A landscape with many peaks, sampled at points; each row gives a point and its height.
From any point a climber steps to the highest of the 4 points nearest to it. It stops when none of these is higher. Distance is the straight distance between rows; heights are no part of it.
limek: [ 22  25 -33 -23 -43  -7   1  45  31 -13 -16  67 -31 -67   5  15  23  -9
 -92 -42]  (h 5.79)
napet: [-20  -6   7  50  62   1  10 -13  -8 -23  14 -25  55  73 -26 -32 -48   5
  45  37]  (h 5.89)
pevob: [ -2 -23  63 -21  31  33 -10 -18 -23  -4 -14 -63  39  19   3  47  31   8
  38  68]  (h 1.74)
favib: [ 18  42 -27  -1  -5 -32  -6 -19 -13 -10  -4  25 -39 -58  10  15   1 -17
  -6 -40]  (h 5.17)
ribu: [-45  45 -47  38  11 -55 -36 -14  26 -20  17  35  27  24  38 -42 -24   8
   2 -30]  (h 3.35)
fep: [ -5 -37  52 -40 -56  31  34   6   8  25  10  16 -46  -4  -4  19  17 -19
 -29   3]  (h 4.37)
ruma: [-66  41 -56  45  13 -58 -56 -18  49 -30  -5  73 -12  -4  -8 -82 -43  28
  -7 -75]  (h 1.34)
Pum: [-37   3   1  42  63 -46   6 -36   0   4  10   5  54  38 -29 -37 -25   2
  35  11]  (h 5.51)
lazi: [ -3 -53  19  -8 -24  13  22   6   6  -2  -9   9 -33  -3 -35  37  21  -6
 -22 -10]  (h 4.74)
tisav: [-16  -6 -13  29  48 -42   6 -12   2  38  -4 -14  41  31  -4 -40 -18  -9
  11  -8]  (h 5.83)
Fata: [ 24   0  -7  -8   2 -37   8 -17   3 -11  -7  12 -37 -34 -22  34  16  -9
 -15 -38]  (h 5.11)
vatiz: [ 33  -8  20  20  -4  10 -11  -4  14  -6 -15 -21 -27   3 -28   4  -1  21
  28  12]  (h 4.01)
Kolid: [-64  39 -32  32  29 -64 -40 -32   5  -7  25  28  29  24  30 -30 -33   9
  17 -24]  (h 2.15)
zatag: [-20  25 -41  33  24 -54 -17 -11  15  16  12  11  47  26  38 -33  -9   4
   1 -20]  (h 5.50)
nizok: [ 25  41 -40  15 -38 -31  -4  37  31 -36  -1  67 -52 -57   8  19  -3 -20
 -64 -41]  (h 5.71)
Kirip: [-17 -10  52 -26  32  29  -5   4 -14  -5 -10 -65  32   4   4   6  -5   8
  52  65]  (h 0.43)
kapus: [ -8 -50  18  -4 -25  25  21   6   4 -12 -13   5 -26   5 -38  37  23  -7
 -11   5]  (h 3.85)
geb: [   0   32  -21  -33  -56    5   -3   34   24    1  -29   61  -57  -99
   12    3   32   -8 -109  -53]  (h 5.75)
mubop: [  2 -18  39  12  -6  42 -16   7  -3 -11  -8 -41   1  33  -1  53  15   6
  21  38]  (h 5.14)
nesek: [-16  54 -60  31 -21  -9  -1 -26 -12  -1 -14  33 -53 -50  32 -34 -24 -12
 -27 -58]  (h 0.55)
muve: [  6  52 -39   9 -14 -23  -8 -20 -14  -8  -5  32 -46 -57  22  -2 -12 -19
  -8 -44]  (h 4.17)
Teku: [-29  41 -72  31  -9  -8   4 -23   5  -8 -20  28 -12 -44  33 -51  -2   2
 -25 -41]  (h 0.67)
Gim: [  4 -44  36 -40 -49  20  22   8  15  29   9  21 -53  -7  -2  20  19  -9
 -45 -19]  (h 4.82)
Bada: [ 66 -29  69 -72 -49  38  61  -9  -8  17  36 -36  21  41 -16  37  54 -21
  12  74]  (h 2.82)
Nizad: [-22 -18  24  -9  38  22   8  14 -17  13 -13 -57  22  14 -11 -39 -33  -3
  41  35]  (h 6.22)
dupog: [ 33   0  14  11   0   4 -16  -4   8  11  -7 -24 -23   0 -21 -15 -12  25
  34   4]  (h 3.69)
Suvid: [ 32   0 -18 -17 -19 -29  -3  24  16  -4   3  36 -31 -29   5  49  16  -9
 -59 -54]  (h 5.44)
pefad: [-22 -17  -5  27  49 -23  20  -3  -2  26  -8 -30  41  34 -19 -44 -24 -13
  16   4]  (h 6.11)
lor: [-65  45 -48  37   8 -52 -54 -17  27 -31  16  44   9  21  23 -55 -44  18
   4 -43]  (h 1.81)
Fufa: [ -6 -12  57 -10  16  33 -14  -8 -16  -8 -13 -64  18  23  13  48  16   6
  33  54]  (h 3.68)
fulid: [-46  38 -63  54  -2 -25   9 -28  31  -9 -28  34 -34 -33  39 -64  -9   4
 -42 -64]  (h 1.29)
Kot: [ 26 -16  -7 -18 -17 -27   5  11  10   3   0  26 -38 -19  -2  43  16  -9
 -52 -50]  (h 5.12)
duzop: [ 22  21 -18  -4   0 -41  -1 -14  -5 -15  -6  19 -37 -49  -4  27  14 -15
 -10 -40]  (h 5.40)
fem: [-37  15 -17  32  48 -67  -5 -29   1  19  14   7  47  28   8 -28 -13  -8
  16  -9]  (h 5.56)
kidi: [ 40 -22   6 -44 -50   1   3  21  22  26  10  43 -39 -21  -1  19  22   8
 -71 -37]  (h 4.28)
pafe: [-55  41 -55  47  -1 -42 -23 -14  50 -36   5  46   0  -1  26 -70 -16  19
 -14 -48]  (h 1.21)
votu: [-10 -23  59 -53 -60  45  44   5   2  12  13   7 -25  -3  -1  25  28 -29
  -8  30]  (h 3.53)
mot: [  9 -45  13 -26 -29  -3  16   9   8  18  -1  20 -43 -10 -17  35  18 -10
 -45 -34]  (h 4.90)
Vina: [ 35 -11  12  17  -4  -8  -3 -10  14 -14 -13  -8 -25  -9 -38  11   8  23
  21   3]  (h 4.16)
tak: [  5  43 -53   3  -5 -12  -1 -31 -19   0 -16  23 -13 -58  13 -29   2   1
   0 -31]  (h 2.07)
Sev: [ 27  30 -20  -1 -11 -38  -4   2   6 -14   2  33 -41 -41  13  40   5 -21
 -30 -49]  (h 5.86)
dokub: [-10  -8  52  -6  17  28 -15   1  -7  -6 -15 -64  -1   9  10  17  -7   7
  43  44]  (h 3.99)
rezu: [  1 -25  42 -11   0  48 -12  -2 -28   3  -3 -45  20  42   8  67  33  -1
  19  46]  (h 5.37)
pofof: [-26 -24  18 -15  37  27  10  20 -20  -2  -6 -50  46  22 -12 -34 -34  -2
  49  51]  (h 6.15)
rakun: [  4  63 -49  33 -30 -15 -10 -13  -2  -8  -2  51 -68 -51  28 -18 -33 -16
 -30 -57]  (h 1.28)
mive: [  6 -34  31 -32  61  33   0  31 -34  15  23 -49  84  45  -5   6 -34  19
  72  78]  (h 4.78)
Pivi: [ 36  20 -29   6   3 -12 -13 -11  -6  27  -9  -1   7 -14  -2 -41  -2  20
  20 -15]  (h 5.01)
Ramok: [  3 -22  36   0  -6  51  -8   2 -18  -5  -3 -34  10  40   0  63  28   3
  14  41]  (h 5.53)
dodar: [ 12 -37   9   8 -10 -11  15  -6   9 -13 -14   6 -35 -12 -37  37  24   0
 -11 -13]  (h 4.60)
zat: [ -4 -33  16  -8  69  30   3  28 -46   8  28 -53  87  60   0   3 -48   4
  64  70]  (h 5.13)
Vapi: [ 20 -40  16 -39 -41   2   8  10  10  31   8  23 -50  -7  -6  26  13  -4
 -55 -34]  (h 4.86)
Neza: [ -4 -13  19   6  25   6   0  10  -7  34 -11 -49   3  14  -7 -43 -34   0
  29   7]  (h 6.19)
niber: [ 30 -32  37 -45 -60  18  12   7  21  32  18  30 -56 -13   6  11  17   5
 -55 -16]  (h 4.68)
sof: [-11 -39  18  25  92  20  12  -4 -55  -2  33 -62  86  69  12  19 -50  -5
  73  68]  (h 4.14)
meku: [ -5 -19  65 -29  37  29  -4 -13 -14  -6 -10 -66  42  10   1  28  16  17
  51  72]  (h 0.44)
nakag: [  9 -33  49 -28 -10  53   1  -6 -46  17  15 -34  24  53  -7  69  45  -6
  14  42]  (h 5.21)
Kof: [ -4  -6  52  -1  13  32 -18  -4  -7 -11 -17 -58   0  19  12  43   7   8
  34  44]  (h 4.57)
mor: [ -4  29 -60  28   9 -29 -11 -11  12  12   4  16  38   9  29 -43  -1   9
  -4 -19]  (h 5.42)
Pip: [  5 -27  35 -30 -31  58   6  12 -35   4  17 -14  16  46 -14  57  41  -4
  12  41]  (h 5.29)
redi: [-29  38 -50  37  12 -47 -22  -7  23  -4  16  26  36  17  39 -43  -7   5
  -3 -21]  (h 5.10)
gel: [  6 -36  72 -28  42  33  -3 -20 -19   3 -10 -59  59  25  -8  34  32  21
  43  86]  (h 1.22)
Naf: [-13  36 -69  17  -6 -11  -1 -18   0  -2 -16  22   9 -35  26 -48   1   7
 -10 -29]  (h 3.40)
bebo: [ -2  10 -40  26  26 -38  -7 -10   7  38  -1   2  42  19  22 -39  -8   2
   4 -17]  (h 5.54)
kena: [ 37  -6 -16 -33 -34 -14   0  29  19  11   4  45 -30 -22   3  36  19  -1
 -68 -50]  (h 4.89)
Dez: [  3 -34  22   8 -26  49   4  11   0 -20  -8 -12 -11  24 -23  47  22   7
   6  27]  (h 3.04)
benu: [ 20  55 -44  30 -43 -33  -7  23  25 -39   6  72 -68 -58   9  -2 -23 -21
 -52 -46]  (h 3.76)
tiz: [-27 -21   0  33  55  -6  23  -4  -4   3  -5 -31  52  44 -32 -47 -33 -14
  27  24]  (h 6.20)
Lugu: [ 16 -17  55 -69 -54  55  48  -1  -9   5  29  -3  12  20 -11  34  52 -23
   8  57]  (h 3.31)
tud: [ 13  29 -39  -1 -40 -18   4  48  38 -25 -16  68 -43 -72   6  15  16 -18
 -87 -43]  (h 5.82)
Gikub: [ 22  53 -31  15 -24 -32 -10   9   8 -26   4  46 -54 -45  20  26 -11 -26
 -33 -47]  (h 6.35)
vumol: [-11  49 -57  13 -10 -10  -4 -26 -18  -4 -19  30 -33 -55  26 -29 -12  -9
 -13 -42]  (h 2.12)
zoku: [ 15  29 -60  12   0 -12 -11 -13  -5  13  -8  18  21 -25  17 -45   6  16
   0 -19]  (h 5.26)
gamod: [ 18  -5  12  10  12   3 -12   3  -2  40  -9 -39  -6  10  -8 -34 -25  15
  32  -3]  (h 4.56)
vuro: [-11 -31  37 -42 -54  56  34  15 -10   3  12   8  -7  15 -18  33  33 -19
  -2  39]  (h 4.08)
gade: [ 45  -1   4 -57 -56   9   1  14  20  15   7  54 -42 -47  -1   3  35  19
 -85 -33]  (h 2.85)
bub: [ 21 -43  70 -43 -15  49  17 -10 -57  37  38 -38  25  65 -17  54  48 -10
  24  46]  (h 4.85)
Tado: [ 25  24 -48   5   1 -10 -10 -19  -8  18  -7  10   9 -23   3 -41   4  21
  11 -18]  (h 5.18)
refo: [ 25  37 -35  -1 -32 -26  -3  40  31 -29   1  60 -39 -48  11  32   1 -21
 -65 -45]  (h 5.76)
vug: [ 32  22 -33 -14 -35 -21  -5  39  25 -18  -2  59 -31 -49  10  32  15 -10
 -74 -49]  (h 5.77)
tegim: [ 20  33 -22  -4  -2 -31  -5 -28 -13 -11  -6  19 -30 -50  -4  10   8  -5
   4 -36]  (h 5.09)
Nifez: [ 47 -26  65 -62 -40  44  40  -1 -28  25  48 -28  24  54 -18  45  48 -12
  21  61]  (h 3.57)
nobib: [-24 -25   4  13  43   4  16  10  -8  17 -11 -47  30  26 -18 -53 -34 -11
  27  17]  (h 6.25)
gonit: [ 37   4  -1  12   6  -3 -14  -6  -2  25  -7 -23 -13  -1 -14 -28 -14  22
  33  -6]  (h 3.32)
roben: [-26 -28  10   0  44  20  18  18 -19  -1  -9 -49  46  29 -21 -42 -39  -6
  41  43]  (h 6.31)
Tubep: [-13 -14   6  42  68  15  11  -1 -21 -22  21 -41  68  78  -8 -17 -56   0
  47  52]  (h 4.97)
Pebe: [ 21  -9  36  18  -5  26 -14   3  12  -5 -13 -36 -26  19 -13  20  -1  19
  31  21]  (h 3.81)
rura: [-62  36 -51  51   5 -47 -11 -21  59 -29  -8  53 -19 -19  16 -83  -7  16
 -23 -68]  (h 1.33)
fur: [-60  42 -53  47   2 -49 -36 -14  52 -37   4  58  -6   3  13 -74 -27  22
  -9 -55]  (h 1.36)
baru: [-10  -9  43 -11  24  25  -7   8 -10   6 -11 -64   4   6   2 -13 -26   5
  46  38]  (h 5.74)
guluk: [ -2 -16  50   3  11  42 -15  -6 -13  -9 -12 -57   9  28   9  56  20   8
  24  45]  (h 6.13)
nev: [  2  -5 -11  20  32 -22  -4   0   0  49  -9 -21  26  19   3 -42 -19  -1
  14 -13]  (h 4.07)
dedu: [-31  35 -69  34   0 -28  -9 -13  26 -16  -4  29  24 -11  37 -60   3  12
 -16 -25]  (h 6.21)
suk: [ -7 -26  26 -29  46  33   3  31 -30   2  16 -47  70  31  -6 -10 -35  17
  65  76]  (h 5.16)
giv: [  8 -46  65 -30   8  53  -1 -18 -53  25  13 -49  34  53 -11  63  50  -6
  20  52]  (h 5.08)
pitiz: [ 17  42 -41  17 -38 -32   0  38  37 -43  -4  73 -59 -70   0   4  -4 -24
 -76 -46]  (h 5.19)
Zurav: [ 29  16 -15  -4   3 -24  -3 -28  -9  -7  -7  13 -24 -46 -20  -2  14   8
  13 -22]  (h 4.94)
zan: [-15 -30   3  -5  50  30   9  34 -29 -10  11 -43  69  42 -12 -22 -43   1
  51  62]  (h 5.88)
Bilo: [-18 -44  31 -28 -47  45  35  11  -5   3   2  10 -25   3 -25  29  25 -15
 -12  15]  (h 6.03)
fuv: [ 13 -36  14  13 -15   6  11  -1  13 -26 -14  -4 -29   0 -41  30  18  11
  -3   4]  (h 4.44)
Moba: [ -3 -25  35 -37  42  33   1  20 -25  -3   6 -52  63  21  -6 -10 -22  18
  66  77]  (h 4.67)

For each start below, name the point where the climber stops.
Bada | guluk
kidi | tud
Gim | Gikub
fur | roben
fuv | Gikub
fem | roben
nev | roben
dodar | Gikub
niber | Gikub
Nifez | guluk
gonit | roben

Call two points neighbours if one is among the 4 nearest of the other. Go from one point of each pair to the other, from neighbour to neighbour, staying as high as possible. Name the lowest point that can't be avoided.
guluk and Gikub | vuro
roben and dedu | mor
Bilo and tud | fep
